Points, in no order, along strands that fork, close into loops and pass close to each other.
Two points are linked if the straight distance between their rows is under 111. Some points are linked to none.
j_6: [-21   0  35 -17  11  -1  -3 -24   7  32   9  -5  17 -20  -9 -17 -28  -6
 -34  31 -31  16  23  29  12 -22 -24  35  71 -24 -17  22 -16 -19  15]
j_580: [-36   0   1  10   0  27   5 -17 -16 -17   7 -12   7   3  -4  22  39  17
 -23 -15  -8 -37  -9  -2  21  -6  23   1 -13  21  28 -12  36  -8 -18]
j_813: [-20   0 -51 -31  15  21  35  28 -28 -36   4  -1   6  35  12 -27 -43 -16
   3  14 -33  15 -10 -35 -35  30   0  10 -12 -13  15 -14   5  17  25]
j_178: [-20  -5 -37 -21  31 -11  11  11  -6  34  25  12  -9  13 -18  -4  20  -2
  19   8  -9  12   2  -4   9   4  -8  34 -11 -53 -34  22   0  -3  16]
j_724: [ 35  24   5   6 -67 -24 -18 -15  17 -15  11 -10 -23 -17  57   7  16  14
 -23   9  -8   3   2   6  17   9 -35 -44 -24  39  23 -10  -7  -1 -41]
j_145: [-30   0 -25   6  -1   5 -27  -6 -17 -23 -32  28  10  -4 -18 -36 -27  27
  -9  59 -36  35  -8  10  17   0 -31  -3  11 -35  10 -12   4 -35 -16]
j_720: [ 25   2  -6 -13 -28 -17  -9  13  16 -17  29  -5   6 -13  28  33 -16 -14
 -19  19  -8  23   7 -11  -2 -44 -11   1 -15  13 -12   1   8 -13 -23]
j_327: [ 17  -5  20   3  -4  24 -36   8   0 -17 -14   6  32 -13 -13  -6 -21  22
 -36  12 -24  11   9  27 -18 -31  -2 -15  17  19 -17  18 -15 -41  18]
j_625: [ 30   4 -19  13 -33  -4  -7 -19 -14 -17 -34  15 -12 -27  19  -9  30  -2
 -24  27  -8  11   4  23  13 -32 -17 -47 -40 -13  44   7 -13 -22 -20]
j_979: [ 41  30  53  37 -31 -12 -28 -18  55  23  11 -47 -13   3  40   6 -12 -10
 -32   0  24 -20   6  23  12  -1 -11  -9  32  36  11  -7 -14   7 -18]
j_787: [-11 -33 -36 -10   7   7 -23  -5 -18 -38   4  31   0  13 -15   1 -16 -22
   9   9 -35  -9 -29 -23  17  25 -21 -36  -8 -26  10 -25 -10  21  -4]
j_597: [-58 -22   8 -36  33  29 -17   4  -9 -11  17   8  14   7 -22 -27   3  -5
   2 -24 -27 -24 -16 -16  17  10 -12  10   7 -34 -38  19  18 -36  28]
j_467: [-21   1  16   1 -22   7 -12 -21   3 -51 -27  -1  17  -5   5  10  22   5
 -16   1  10 -26  -6  -2  21 -13  -8 -19 -13  44  40 -23  17 -19 -22]
j_620: [-20 -41  35 -19  24  13  14 -13 -16  40  23   6 -27 -22 -11 -26 -14  -3
  11 -20  -5 -43  -8 -11  20  32  10   2  26 -59 -36  -8  -2  45  14]
j_228: [ 42  16 -28   6 -48 -10  -2   7 -27  -8 -12  10   0  -8  11   3 -32  22
  17   0 -12  31  24 -16   1  -8  -3 -35  -9 -14   0  -3  12  25 -25]
j_332: [ 27  38 -17  12  10   3   5 -14   6 -11  -1  -4  17  63  -3  38   9 -14
 -18 -37  21   5  31  -5 -15  16  23  12  -4  62  37  22  20  11 -21]
j_644: [ -4  21 -20  17   3   3  10 -13   5 -36 -21  15  19  59 -10  -5  11  -6
 -15 -35  22  -3  18 -13 -16  24  -8 -22  -9  60  23   8  -4  13  -3]
j_663: [ 24  10 -69 -35  27  -5 -10   6  -5 -22  -6  29 -23  67   1   0  12  14
  18  -6  10 -10  -5 -53  -8  25  22 -30 -34   6  21  13  10  14  16]
j_847: [ 29   1 -17  -2  13   6   2   3  -6   1  -5  24  -5  11 -41  25  32  26
   6 -50  22 -26   9  31  -4  14  31 -15 -43  63  32  34  20 -49 -21]
j_27: [-11 -43  14  -3  19  -8   9   1   7  17  33  -8  15   7   5 -13 -18 -46
   0  12 -20  -3 -10  24  -6  18 -15  16  32 -27  -9 -14 -24  27  17]
j_738: [-38   7  -6 -26  16   0  -6   2  13 -43   4   0  26  -1 -19   3 -18 -30
 -12  26 -11  31  -1 -15   0 -39 -22  18  11   2   1  -9   2 -32  -7]
j_462: [-16  22   5 -19  -2   3   8   8   7  23  43 -17  -9   6 -14  16   0  -3
  43 -37   8 -29   9  -3   6   7  -2   5  -4  15 -26 -14   4  40   1]
j_709: [  1   3  42  -5   3 -12  14 -19  31  28  10 -36  -7 -17  24  16  36 -66
   3  -1  27  -3   0  37  15 -38 -10  36  12 -22  20  17  -3   7  -3]
j_745: [ 17 -18  37  10  31  12 -13  15  35  61  40  -8 -22 -33 -19  -6  -8  43
 -12  -4   8 -71 -15  27  20  -4  26  -1  -5   3 -23  -3   3  -8  -3]
j_461: [-25  25 -34  -7  -1  -5  55   5 -21 -31 -10  11 -17   0  -9 -16 -20 -37
  25  -3   5  38  11 -40 -36   6 -18 -18 -23   6  19 -33 -17  48 -14]
j_547: [ 10  19 -39  -9   4 -17 -10   0 -21 -22 -40  40  11  35 -25 -19  10  17
  37  -1  13  26  28  -4 -24   8 -11 -27 -15   2   3   6 -15 -17  25]
j_503: [  1   1 -36 -11  -1 -20 -15   6 -14   8  23   6  -5  52  31   7   3  22
  -2   1 -26  25   5 -42 -14  43   5   7  10 -22 -37  10  14 -11  38]
j_348: [ 47 -22  28  13  -6 -14 -27  13  39  17  32 -19  12   1  45   2  -8   9
 -26  40  -4 -27 -19  41 -10   1   6  -1  11  13  13 -13 -16 -12   4]
j_913: [ 45   3  56   6  -1   7 -31 -12  22  43   1 -19 -15 -36  -2  12  27  19
 -29  -5  13 -29   8  48  23 -17  11   9   3   9 -10  31  -8 -37   7]
j_544: [-20  39 -16 -33  24  -3   7  -6 -10 -20  11  -2   5  31 -29  34  37 -22
   9 -33  20  13  36 -30 -11 -13   6  11 -25  18   2  17  29  -5  17]
j_596: [ 33 -27  31  -2 -16  -1 -23  22  16  -3  -5   9  21 -28  -3  -8 -47   4
 -20   6  -4   5   2  13 -12 -17 -11 -22  14  12 -39  -3 -27  -6  21]
j_443: [-22   7 -51  -8 -10 -20   3  12  -3 -28   4   7  15  33  12  23 -12   8
  -9  -4 -12  11  -1 -63  19  27   0  -3 -26   2  12 -17  62   2 -13]
j_628: [-26  15  32  -2   7 -15 -10 -11  26  -9  29 -40  30  29   9  17 -16 -30
  11   4  10  -5   7 -21  11  -4 -14  26  46   5   5 -32  10  21  -3]
j_445: [-20 -54  32 -16  -2 -10   3 -12 -20  27   6  22 -22 -40   0  -6 -11   5
   4  33 -16 -28 -21  15  34  35 -13  21  20 -50 -15 -33   5  21   9]
j_994: [ -6  -9 -22  -7   9  -4 -20 -20  -5 -38  14   9   3  41   1  17  27  -9
   4   6  -4 -10  -7 -29   1  17   1 -28  -4   5  23 -26  -8  39 -19]
j_454: [ 31  -6 -20   4 -15 -27  22  17  -3 -28 -16  31  19  18  18   4   6  28
  18  11  21   4   0  11 -37  25  10 -11 -27  62  49 -20  12   3 -11]
j_313: [  4 -38  -6 -11  12 -20 -11   2   9  41  46  22  -9  -4 -12   4  40  -3
  10   6 -19  -8  -4  21  25   5 -16  15 -21 -45 -32  21  -1   0  -1]
j_864: [ 25  -2  27  10   0   9   4   7  10   6  -1  -4  15  -2 -26  18  33   2
  24 -50  20 -42   7  50   4   8  14  14 -36  54  29  32  18 -21 -14]
j_808: [ -6  -7  15  -1  -1   2 -15  -1   1  -3 -44  11  10 -27 -18 -45 -24  27
  -6  60 -12  24  -9  29   9  -1 -25  12  28 -22   3  -8 -28 -13   6]
j_14: [  7 -18   4   3  -1 -33  19   3   0 -15 -11   7 -13 -21  19 -18 -40 -37
  -7  40   8  64  -8 -41  -6  -9 -12  33  22 -42 -13 -10 -13   3 -31]
j_374: [  2  -6  -6  16 -40 -22 -19  -5 -18  -4  -9  17  16  -6   4  22  19  27
   1 -35 -12   8  16  -1   9   8  -4 -37 -13  20  -6   4  36 -30   8]
j_471: [ -7   8  14   9   5 -17   9   0  -5  -8   2 -10   0  16  20 -24 -45  -2
  -5  31   7  41   4 -58 -12  17  -6  34  45 -30 -20 -19 -11  16 -18]
j_183: [ 11  13 -52  -5 -19 -45  32  15   6 -11   0  36   0  16   2  15   4  12
  23  -9  19  17  17 -12 -11  22 -12 -24 -51  55  38 -21  37   8 -25]
j_997: [ 39  23  -4   3 -35   3  13  11 -17   5 -26 -13   9   6   2   6 -24  11
  36 -32   9  20  20   2 -13   8   8  -8  12   8  -9  14   3  48   1]
j_135: [-18   6 -11   9  -5   6  47 -22 -17  28  22 -26 -19 -13  15  -8  -4 -21
 -12  19 -18  31   6   3  15  -5   5  22  31 -40   6  -2  -7  44 -31]
j_896: [-23 -25   2   3 -21   4  12 -15 -24 -13  30   4  16 -19  10  -1  -7 -42
 -40 -14 -50  34  15   1 -14 -14 -26 -29  19  -1 -18   2 -11 -16   8]
j_323: [  6 -15  -7  26   2   5   8  23   3  37 -23   0  17  -9 -10 -26  -3  54
  -8  10 -10  -1  -9  35  -1  28   9  14  -1   1  -7  14  -3  -2  25]
j_781: [-15  16  15  27  -4 -19  34   8   0  17  12 -19 -16  -7  37  21  16   9
 -11  22  24  26   7 -20 -30  -9  27  42  -5   3 -11 -24  20  -5  -5]
j_417: [-24  -5 -21  -3   9  21 -50 -17 -21 -16 -13  21  21  20 -25 -23  11  38
 -13  27 -46  12  -5  21  20   5 -13 -26  14 -29  12   7   7 -25  -1]
j_543: [ 56  23  11  18 -41 -19 -22 -21   7 -21 -17  -9 -11  12  21  22  19  24
   1  -8  20   5  10   9   2  14  11 -32  -1  55  36   1  -7  13 -37]
j_4: [ 22   6  30  10 -10  18 -10  -8  -4  -4   1 -20 -13   5  11  45  15 -17
   4 -47  30 -19   3  -4  -3 -12  46  -3  -6  19   3  -1  28  22 -16]
j_367: [ 28 -10  -1  14  14 -15 -26  -3  22  34  14   4   5  15 -23   3  46  12
  14 -13  -1  -8   4  32  15   4  -1   5  -7  -9 -11  45 -16   1  -3]
j_849: [  4   2  35  29  16  28  -9   2   7  11  -2 -34   7  14   1  14 -12   0
   0 -42  32 -48  -9  -8  -1   4  47  11  19   8  -8  -6  25   6   7]
j_698: [ -8 -37  13   0  18   1  14  -5  -4  -9 -30  -6  36  -5  -3   1  12 -56
   7 -34   2  23 -11   2   5 -13   6  22  32 -29   9  42   6   2  13]
j_529: [-31  21 -31 -20  46  44 -19  13   3 -16  19   5 -11  23 -23  -4 -12  29
 -16   6  -3 -28 -16 -19 -14 -17  29  -7 -11   8 -19  -6  -4 -23   7]
j_612: [ 30  23  23  11 -41  10 -18 -17  14  17 -15 -29  -7 -33  26  19  14  19
 -47  -4  -4 -12   5  31  39 -17  -6  -4  -1  23  11  27   6 -30 -13]
j_718: [ -9 -12  -1  -4  20  15  25   7   3  10   1  -1  -9  12 -14  -1  39 -35
  26 -67  13 -16  -5 -16   7   7   8   5 -33 -22 -17  40  19  26   2]
j_289: [-23  -8  -2  14   2  16 -15 -15  11 -40 -25  11  -8 -22  -6   4   0  -3
 -35  21  11 -16 -28 -29  18 -39   0 -24  -8  10  11 -22 -13 -16 -33]
j_91: [-12  20 -17 -30  15   7  -8  22 -15   4   4  17   5   3 -35  -3   9  46
  38 -36   1 -12  13  -4  -7   3  10   3 -21  10 -34  26  25 -60  31]
j_239: [ 11  16   3   8  25  14 -26 -15   1 -23 -17   7 -10  14 -28  22  31  11
  -6   1  37 -17   2   6 -10 -27  34  -5 -16  30  11   3 -16 -28 -16]
j_700: [ 17 -45  33  -6  -2  -1   3  24  16  31 -14  13  13 -38 -19 -22 -39  -6
  -5 -16   7  -7  -2  27   5  -4 -13   0  12 -17 -48  15 -17  14  27]
j_540: [ 51  -2  86  24  15  -1 -38 -30  25  44  -6 -27  -5  -8  -1   1   3 -14
 -18  -9  29 -22  18  37  -2 -17  14   7  49 -16  -5  17 -13  -3  25]
j_717: [ 26   3  49  29  32  -6 -30  -3  29  44 -19  -7  10  15 -15  -9  -3   8
 -10   2  27   0  16  21 -17  -5  13  21  50 -10 -30  25 -26 -15  36]
j_260: [ 14   9 -11  20  -4  -7 -13   9 -25 -33 -19  11  11  27  19 -34 -34  31
 -10  34 -15  51   3 -53 -28  14  -2  10  20 -27  -5  -4  -5  -7 -21]
j_29: [ 23 -20 -28 -15   4  16   4  33   1  15 -18  15   0 -13 -23 -20 -41   2
  13 -21   0  -6 -13  -6   3  -3  -2 -18 -15 -28 -43  28 -15  17  24]
j_375: [ -5  -7  -5  45 -46   6  22 -13 -29 -14 -28   6  -3 -27  19 -17   8   7
 -36   5 -19  21   7   4  -2  -4 -13 -45 -25   6  27 -12  -2   1 -19]
j_366: [ 34   8 -11 -11   0 -21 -17 -21  10 -26  18  12 -16  30   8  40  45 -11
  11   1  22  -4   8  -2  -8  -7  11 -31 -24  38  36 -15  -6  31 -32]
j_453: [ -3 -34 -35  -6   1 -22  19   0 -33  -5  20  33 -23 -22 -12 -21 -40 -61
   6  10 -40  45  -3   1   1  26 -41 -22   2 -34 -29 -15 -27   2  10]
j_779: [-12  28 -38  30 -26 -32  31   5   0  -6 -37  20   6   3  -6   2   8   2
   2  -7  19  36  25 -16   5 -15 -17  -7 -39  20  17   5  33 -19 -19]
j_326: [-66  -7 -15 -37  41  24   0  -8  -5 -30  -8  -7   7  34 -21 -38   6 -39
   8 -23 -16   0 -16 -32  13  17 -14  10  14 -20  -1  22   4 -16  39]
j_149: [ -4  -5 -20  -7 -12 -32  31  -2  -4 -14   3   8  -9 -32  -5 -23 -37 -55
   8  32 -17  62   3  -8   2 -15 -44  12   4 -18   0 -10 -27   1 -28]
j_229: [-12   2 -65 -25  10 -24  -2  18  15 -19   0  13 -16  59  13   5   1   9
   2 -13   4  -7 -15 -69  11  48   5 -14 -38  18   8   5  41  -3  24]
j_646: [-28  14 -28  17  -2   4  -1 -21  -9 -25 -22   5  -4  48  -4 -27   9 -13
 -19 -29  -4  18  11 -43  -5  26 -19 -42   2   9 -14  10 -26   4  20]
j_161: [-24  29 -41 -17  18  12  32   0 -15 -30  -2  35 -20  -2 -20   7  -5   0
  21   5   9  -8  -2 -41 -29  -6   2 -24 -38  16  28 -40 -10  35  -8]
j_234: [  9  13   0  32  38 -11 -10  21  36  40  -5  -7   8  30   3   0 -11  22
 -11  13  24   6   1  10 -26  -1  26  41  28   0 -31  25  -9 -35  27]
j_263: [-38 -27  -8 -42  23   8 -25  15  -9 -26  21  12   3  14  -4   9   3  -1
   7 -21 -17 -27 -22 -48   9  18   3   0 -18 -20 -34 -11  39 -24  33]
j_372: [ -1   8 -39 -19   1  11 -12  12 -24 -29   4   0  10  50  26 -14 -41  18
  -8  13 -35  28  -2 -61 -12  28   5   5  17 -31 -13   3  16  -2  15]
j_835: [ 42  28  -2  21 -21 -24 -21  -5   9 -12  -9  -2  30  38  21  48   2  10
 -11 -25  -5  29  26 -16 -17   7   6   9  24  48  12  36  21 -19 -15]
j_972: [  7 -21  38  -1 -40  15   4 -33 -27  24 -23  -9 -18 -61  -5 -23  -5  10
 -36 -14 -25  11  14  24  38  -3 -22 -42  20 -20  -5   1  -5  24   3]
j_641: [ 41  24  27  10  22  43 -28  -8   3  -1  -7 -34  18  16 -13   9  -7 -12
 -15  14   4 -22  10  47  -9 -35  32  26  22   4  37  21 -14 -13  -9]
j_55: [-14  21 -22  24  -6  20  41  20 -16   9 -26  -6   2   7   8 -32 -41  15
 -19  -8  -3  24  10 -24 -30  11   7  12   5  -5 -29  17  -9  -3  28]
j_670: [-18  15  30   4  32  11 -12   2  14  -3  22 -37  13  45   4   1 -17 -14
  11 -28  23 -37  -2 -24 -23  11  23  10  30   8 -11 -21  10   4  34]
j_278: [ -2  23   2 -14 -22  11   9   2  -3  -9  11 -14  23 -14  -5  -1   6  14
   7  21 -19 -19  13  50   0 -16 -21   9 -11  38  29  -6 -13  -7  -4]
j_523: [ -5 -20  -9  -8 -19  -7  17  -9 -43   4   6  36 -41 -51   3   1   7 -11
  27  23 -15  17  -8  -2 -15  -2 -13 -31 -24 -35  -4 -43 -22  18   2]
j_762: [ -8   6  24  16 -30  26  28   1   3  22 -11 -24  -5 -36  -8   2 -15 -27
 -17 -32   6   0   9  31  12 -33  -9   1   5  13 -10  18  -2  19 -11]
j_826: [  7  13  14  -1   4  15  15  31  -7  31  32 -22  21  -7   9  25 -18  24
   0 -17  -6 -17  11  25 -29  -9  34  43  10  23 -18   9  26 -29  26]
j_84: [ 26  11  32  -7  -8 -24 -12  -8  41  16  17 -20 -25 -23  66  -8  17  11
 -19  56  18 -30 -16  36   6  14 -17   2  -2   4  16 -29 -36 -16   1]
j_713: [-34  -9   5 -37  34   6  19   9   6 -20  -5  -1   4  29 -21 -21  29 -47
  41 -53  15 -17  -4 -34  -4  17 -13   9 -28  -6  -5  29   7   6  42]
j_179: [-12 -35 -21  11 -13  19  -4  15  -5  -5   4  16  10 -14  -5  -7 -21  15
 -13   0 -32 -33 -33   4  14  22 -10 -28 -19   3   2 -23   0  25  -4]
j_455: [  2  35  -1  15   3  12  18 -21  -8  21  19 -36 -16  25   8  18   4 -26
  -1 -12  13  22  21 -15   0 -14  22  15  28 -20  -3   8  -7  51 -24]
j_805: [ 38  -9  27   6 -18   0 -15   5  13  24  14  -5 -19 -12  -5  31  39   2
  29 -64  20 -31  -4  24  20   7  24 -12 -27  25  -2  30  26  10 -30]
j_267: [  3 -30  24  -6 -50   2  13 -17 -28 -13 -25  -3   1 -54  22 -17  -6 -12
  -7  14 -25   7 -10  25  18   7 -30 -27   6 -13  22 -19  -7  13   0]
j_110: [  6  -9  17  17  39  19  -1  14  12  45   6 -11  -4  -6 -16 -28  -9  39
   8  18  12 -47 -20  27  -5  14  29  16  15 -20  -3 -15 -12  16  16]
j_355: [ 13 -19   8 -13 -18  -5 -24 -27 -28   0  22  20 -28 -19  -7   8  34  -7
  25  -6 -12   2   4   2   3  -1 -14 -52  -7 -23 -15 -15 -30  35  -5]
j_577: [ 15   9 -15  -1 -43 -25   7  14  -8   4  18  12 -12 -30  19   2 -32  24
   6  34 -17  23  11 -14  -2 -10 -26   0 -17  -2 -17 -26   4  -4 -20]
j_984: [ 32   6  42  45 -21  12   2   1  29   4  16 -39  -2   2  45  -3 -19 -16
 -37   6   8 -21  -4  31 -24  -5   7 -14   6  35  26 -19 -15  20 -14]
j_464: [ 27 -26  37 -14 -23 -16 -24  -5  13 -17   8  -5  -3  -9  36  24  -2 -23
  31  13  17 -15 -19  -6   3  -1   3  -8  13  -5  12 -40  -5  44 -10]
j_810: [-10 -18 -24  26 -26  -9  -5 -12 -47 -21 -44  32  14  -9  -6 -26  -2  -7
   5   2 -31  22  17  -2  14   7 -20 -63 -18 -29  32 -21   7 -13   1]
j_824: [-16  18  19  -4 -10  -9  26   7   4  41  15  -8 -27 -38 -11   4   7  26
  52  -4  28 -34   0  20  -2   5   0  15 -10  20 -15 -32  -8  22   3]
j_510: [ -6  35  16  -3  25  10 -30   5  19   0  29 -25  20  44 -18   1 -15  27
  10 -29   2 -29  16   7 -22  20  10   3  32  51 -20   4 -11 -28  31]
j_680: [  9  10  50 -17 -29 -11   1  -6  28 -11   3 -17 -33 -32  31  17 -10 -54
  19   0  37   2  -5  -5  -7 -35 -12 -12   9  16   1 -38 -19  38 -24]
j_605: [-27  17 -45 -12  -4  -4  32  32 -13   3 -26   5   4   2  -6 -14 -36  15
  22  -2   4  21   2 -39  -2   6  -5  27 -14 -20 -26   2  28 -13  28]
j_243: [-15 -36  37  -6  37  12  18  -2   4  26  18  -5 -20   0  -2 -14  20 -43
  27 -48  17 -28 -18 -22   9  16  19   6   5 -52 -29  16   7  37   6]
j_232: [ 32 -18  13  24   8  12 -25  -4  -6   9 -28   5 -14   1  -5  -3   9  34
  -9 -12  20  -8 -12 -11   0  16  35 -31  10 -12 -21   2 -19  22  11]
j_701: [ -8 -21  27  27 -10   1  -7 -18  -4 -10  -4 -10  12   2  33  -6   5   7
 -37  31 -12  10 -12  -6  -1   8   5   6  31 -13   7 -17  -9  -1  -6]
j_185: [-31  23 -30   5  19   4   2   7   3 -34 -14   9  22  42   1 -11   0  42
 -11  36  -3   6  -8 -11 -17  16  11  20  -4  28  40 -16  25 -16 -21]
j_772: [ -3  12   8  14  38  22 -40 -26   7   9  -4  -7  10  39 -38  -5  43  10
  -5 -16   1 -16   6   9  25   0   8   9  23 -16  -3  40 -16  -4  -7]
j_784: [-37   4  -9 -18  54  31  -3   4  -1 -10  13   7 -16  17 -24 -18   3   0
  19   1   6 -41 -22 -22 -16   3  14  -4  -7 -12  -6 -19 -28  11  17]
j_51: [-18  -3  -4  -9  31  34 -43 -21 -15 -27 -18  17  15  30 -41 -18  40  22
   4 -18 -11 -18  -4   3  20  -2   7 -24   2 -20   8  26   7 -18  -4]
j_538: [-26 -22  -3  -8  16   8   8 -16 -23  19  21  11  14 -15  -8 -10   5 -19
 -31  -1 -48  32  14  14  -6 -10 -15   5  35 -34 -27  30 -10 -26  24]
j_3: [-53 -29   0   0  25  23   9  13  -5 -11  10  25  -4 -26 -11  -6  -9   4
  12  24 -15 -46 -46  -1 -10  16  -4   8 -14  -2  12 -55 -12   9  12]
j_735: [ -9 -15  16  17  -8  27   7 -23 -17  14 -16  -7  -7 -32 -28 -11  18 -14
 -22 -35  -5   0   6  13  29 -19  -6 -26   5 -19 -13  29  -7  10  -8]
j_341: [-10   7  -9  23   5  11  18   0   4  20 -14 -11 -10  33  13 -23  -9 -20
 -27 -34  -3  23  10 -23 -23  22  -5  -7  20  -2 -38  42 -30  13  44]
j_59: [  2  23  24  21 -25  -4  34  -3  -7  35   9 -25 -34 -35  47   3  10  36
 -16  39  17  -1   3  12  -9  -4  24  30   4   1   3 -25   3  -3 -13]
j_703: [ -2  17 -23  -8   5  21 -25  19  -2 -22  23   6  14   8  -1  -2 -41  44
 -30  31 -26   8   3 -11 -18 -21  10  -5   5  14 -20  -7   1 -33 -11]
j_82: [  5 -19 -35 -47  31  20   5  17 -12 -19 -14  17 -22   3 -23 -28 -20 -37
  28 -24   2   0 -16 -40 -12 -13   4 -22 -21 -35 -26  30 -22  -1  40]
j_509: [-18   6  -1 -24  14   1  29   9   0 -36   3  -7  11  10 -14  -8 -25 -54
  29 -16  13  17   8 -19 -33  -4 -15  -5   4  16   0 -17 -28  38  13]
j_888: [-47 -17 -25  19  -2   5  41 -10 -23  -6   6  -5 -19 -14  12  -8 -14 -21
 -22  22 -23  17 -23 -35  18  18  -6   9   3 -34   8 -37  13  29 -28]
j_20: [-60  -9 -28   0  21  24  23  -1 -16 -14  -1  -8  13   5 -10   2  17  -6
 -20   2 -15  -3 -19 -18  20  -7  12  17  -9 -25  18  -6  35  -3  -9]
j_600: [-26   6 -30 -25   8 -17  24  23 -10  21  10  12 -10 -10 -15  -3 -28   9
  36  37   0  13  -4 -15   9  11 -16  47  -1 -35 -32 -25   6   6   9]
j_221: [-14 -27 -32 -35  15  -5  25   5 -31 -32  -1  18   3 -13 -16 -21 -29 -67
  31 -19 -19  36  -5 -17 -20   9 -17 -18   0 -18 -10  -7 -21   4  24]
j_39: [ 12  11  21   1  40  21 -17  -1   1  -8 -20  -3  30  24 -18  10  25 -24
   4   5  11   8  12  38 -33 -37  22  42  16  -2  21  38 -10 -31  12]
j_602: [-14  -9 -23  -7 -19 -22  14   8 -15 -29   5  12  -7 -13  24  40   4  -6
  -3  13  -4  23  -6 -59  -1   3  10 -10 -43 -10  21 -42  59  14 -21]
j_782: [  5  11 -17   2   5   0  -3  25  -6  37 -13  12   1 -23 -36 -16   0  76
  17  -1   0  -1   4  29   5   7  11  10  -7   3 -27  23  10 -41  20]
j_261: [ -2  15  15  -1 -26 -29   8 -21  15  10  -1 -15  -8  -7  20  39  63 -37
   7  -8  17  25  14  14  20 -27 -16  23  -9  -1  15  18  16   2 -10]
j_211: [ 48 -16   9   7  -7 -31 -22  11  25  19   8 -11  -1  12  26  19  -7  17
  37  13  25 -15 -20   2   6  23  24   4  19  -3   3 -19  -3  40 -10]
j_60: [-10  13  17  -2 -24  16  34   8  10 -16   0 -20  -3 -23  -2   9 -30 -51
   9 -23  14   3   4   9 -16 -34 -11 -10  -6  34   5 -16 -12  40 -20]
j_317: [ 28  38  -4  -8 -35  21  -9 -17  16 -13  -3 -31 -16 -24  37  12   9  11
 -35  18   0 -34  -7  26  42 -18  -9 -16 -21  25  43   5  -5  -5 -42]
j_112: [ -2  13   9 -15   7  -2 -16  10  11  19  42 -19   9  13 -27  12   3  39
  35 -46  -1 -46   6   9  17  32   5  -5   9  40 -16   8   9  -7   6]
j_725: [ 13   9 -22  16  43  -2 -14  17  24   1 -14  11  19  49  -9  -4   9  -4
 -10  10  15  23   4  12 -38 -12  17  25   4   3 -10  40 -25 -27  22]
j_880: [ 54  16 -16  37 -33 -20   2   7  -2  32 -18  -3  -7   9  12  40  12  29
   1 -39   8  29  16  21  -4  18  30  -1  -4  35  13  47  26 -13 -14]
j_858: [ 28   3  -8  33 -22 -33   5   1  24  14   4 -19   2  26  41   4   9  19
   9  25   7   9  -8   5   8  31   6  17   8   9  32  -9   0  39 -35]
j_265: [-17 -22   6   1   4  -4   9 -10 -14  13   2  29 -39 -44   4  -7 -10   7
  11  49  -4 -11 -23  -5  -1  13  -7   4   4 -33  -8 -53 -33  25  -1]
j_247: [ 21  -6   2   5 -41 -20   8   3  15  42  12   5 -25 -38  16  -6   0  11
 -10  23 -10  11   4  42  11  -1 -32 -10 -18   0 -16  -1 -21  18  -5]
j_459: [ -3  27  29  -3 -18  -8  26  -2  13  18  -8 -22 -28 -42  35  -6   6  13
  18  43  31 -24  -8  26   1  -6  -9  26  -8   9  19 -39 -18   5  -3]
j_711: [  0 -11  21 -13  55  34 -23  14  17  14  18   3  -6  -2 -26 -27 -35  12
  11  11   7 -57 -23  -1 -14  -4  18  -8  21 -23 -25 -22 -33  14  22]
j_532: [ -9 -15 -39 -20  18 -20  -2  30   2   9  12  11  13  15  -5  17  17  40
  35   6  -2 -13 -22   4  16  25  21  30 -24  -5   7   5  45 -16   2]
j_314: [-13 -17   2  -4   0 -36   2  16   9 -16   9   9  -6 -11  31  33  22  10
   0  39  16  18 -15 -29 -17   3  17  23 -22   3  -3 -43  28 -22   1]
j_256: [  6 -32  26   8  18 -12  11  -3  23  30 -10  -6  20 -17   5   0  14 -52
  -6  -1   8  15  -6  32  12 -35  -4  39  29 -36   0  44  -8  -5   7]
j_65: [  4 -13   9 -40   5 -11  -6   7  15 -28   7 -10  10 -30  15  33   3 -41
 -13  35   7  22 -11 -10   7 -61   3  23  -8 -21   7  -1  14 -28  -8]
j_921: [ 27  -2  31  16  17  31 -18   8  29  47  23 -28   6 -19 -25   3 -16  12
 -29 -18  -1 -49  -1  44  29 -26  17  19   3   2 -10  33   8 -14  -9]
j_177: [-28  -8  -7   4  -2  15   6  -6 -13   0 -24  20 -20 -48 -29  -1   2   4
  -5  -9  15 -10 -12 -17  20 -44  -1 -24 -21 -17 -22  -6   0 -19  -8]
j_936: [-11  12  -8 -18 -17  -5  -8  -7  -3 -39   1  10  40   4  -7  -5   5 -21
  -6  23 -29  21  19  25  -4 -33 -46  -4  -3  22  31   4  -8 -28  -7]
j_870: [ -3  28  -9  -5  11   8  -8  12  -8  -3 -17   9   3   7 -43  18   9  46
  13 -42  22 -12  15  15  -5   8  31   8 -15  59   5  31  28 -75   2]
j_531: [ 20  35 -19  50 -32  -6  18  -5 -11  18 -54   7   7  -7  -6  11  14  23
 -13 -15   8  32  29  18  -1 -10   2   9 -13  25  16  39  17 -30  -8]
j_103: [ 29 -16  -1  11 -26 -30  -9  25   1 -28 -28  16  29   6  25  -3 -16  48
  21  24   4  11 -14   3 -20  31   8   4   0  31  22 -17  10 -14  -1]
j_734: [ -6   0  21 -19 -10   1   4  -7  14  28  35 -16   3 -25  -9  -8  19 -12
   7  19 -17 -22   7  58  19 -16 -40  14  -3   1   4   7 -28   5   3]
j_878: [-14  -4  26 -26   1  -8  13 -22  -9   7  -6  -5   2 -39   9 -36 -26 -11
 -13  65 -24  34   6  32   8 -13 -24  41  57 -36   9  -1 -27 -23   2]
j_715: [-13  23  -3  -1  -7 -28  17 -22  13  -4   2   1 -17  11  -8  29  64 -27
  21  -6  34  11  16   7   5 -10 -11   1 -34  26  32 -10   4  27 -22]

How many points has the smallest loop of links through each point below? Write - if it is on no loop.
j_110 | 15
j_720 | 8
j_605 | -
j_870 | -

A piece is all that can be reached along the links. How many separate loops has the piece of each point below (a circle has one, a figure eight two, a Y none), and how many tips (points with one link)?
j_372 | loops 1, tips 14
j_538 | loops 0, tips 2
j_936 | loops 1, tips 1
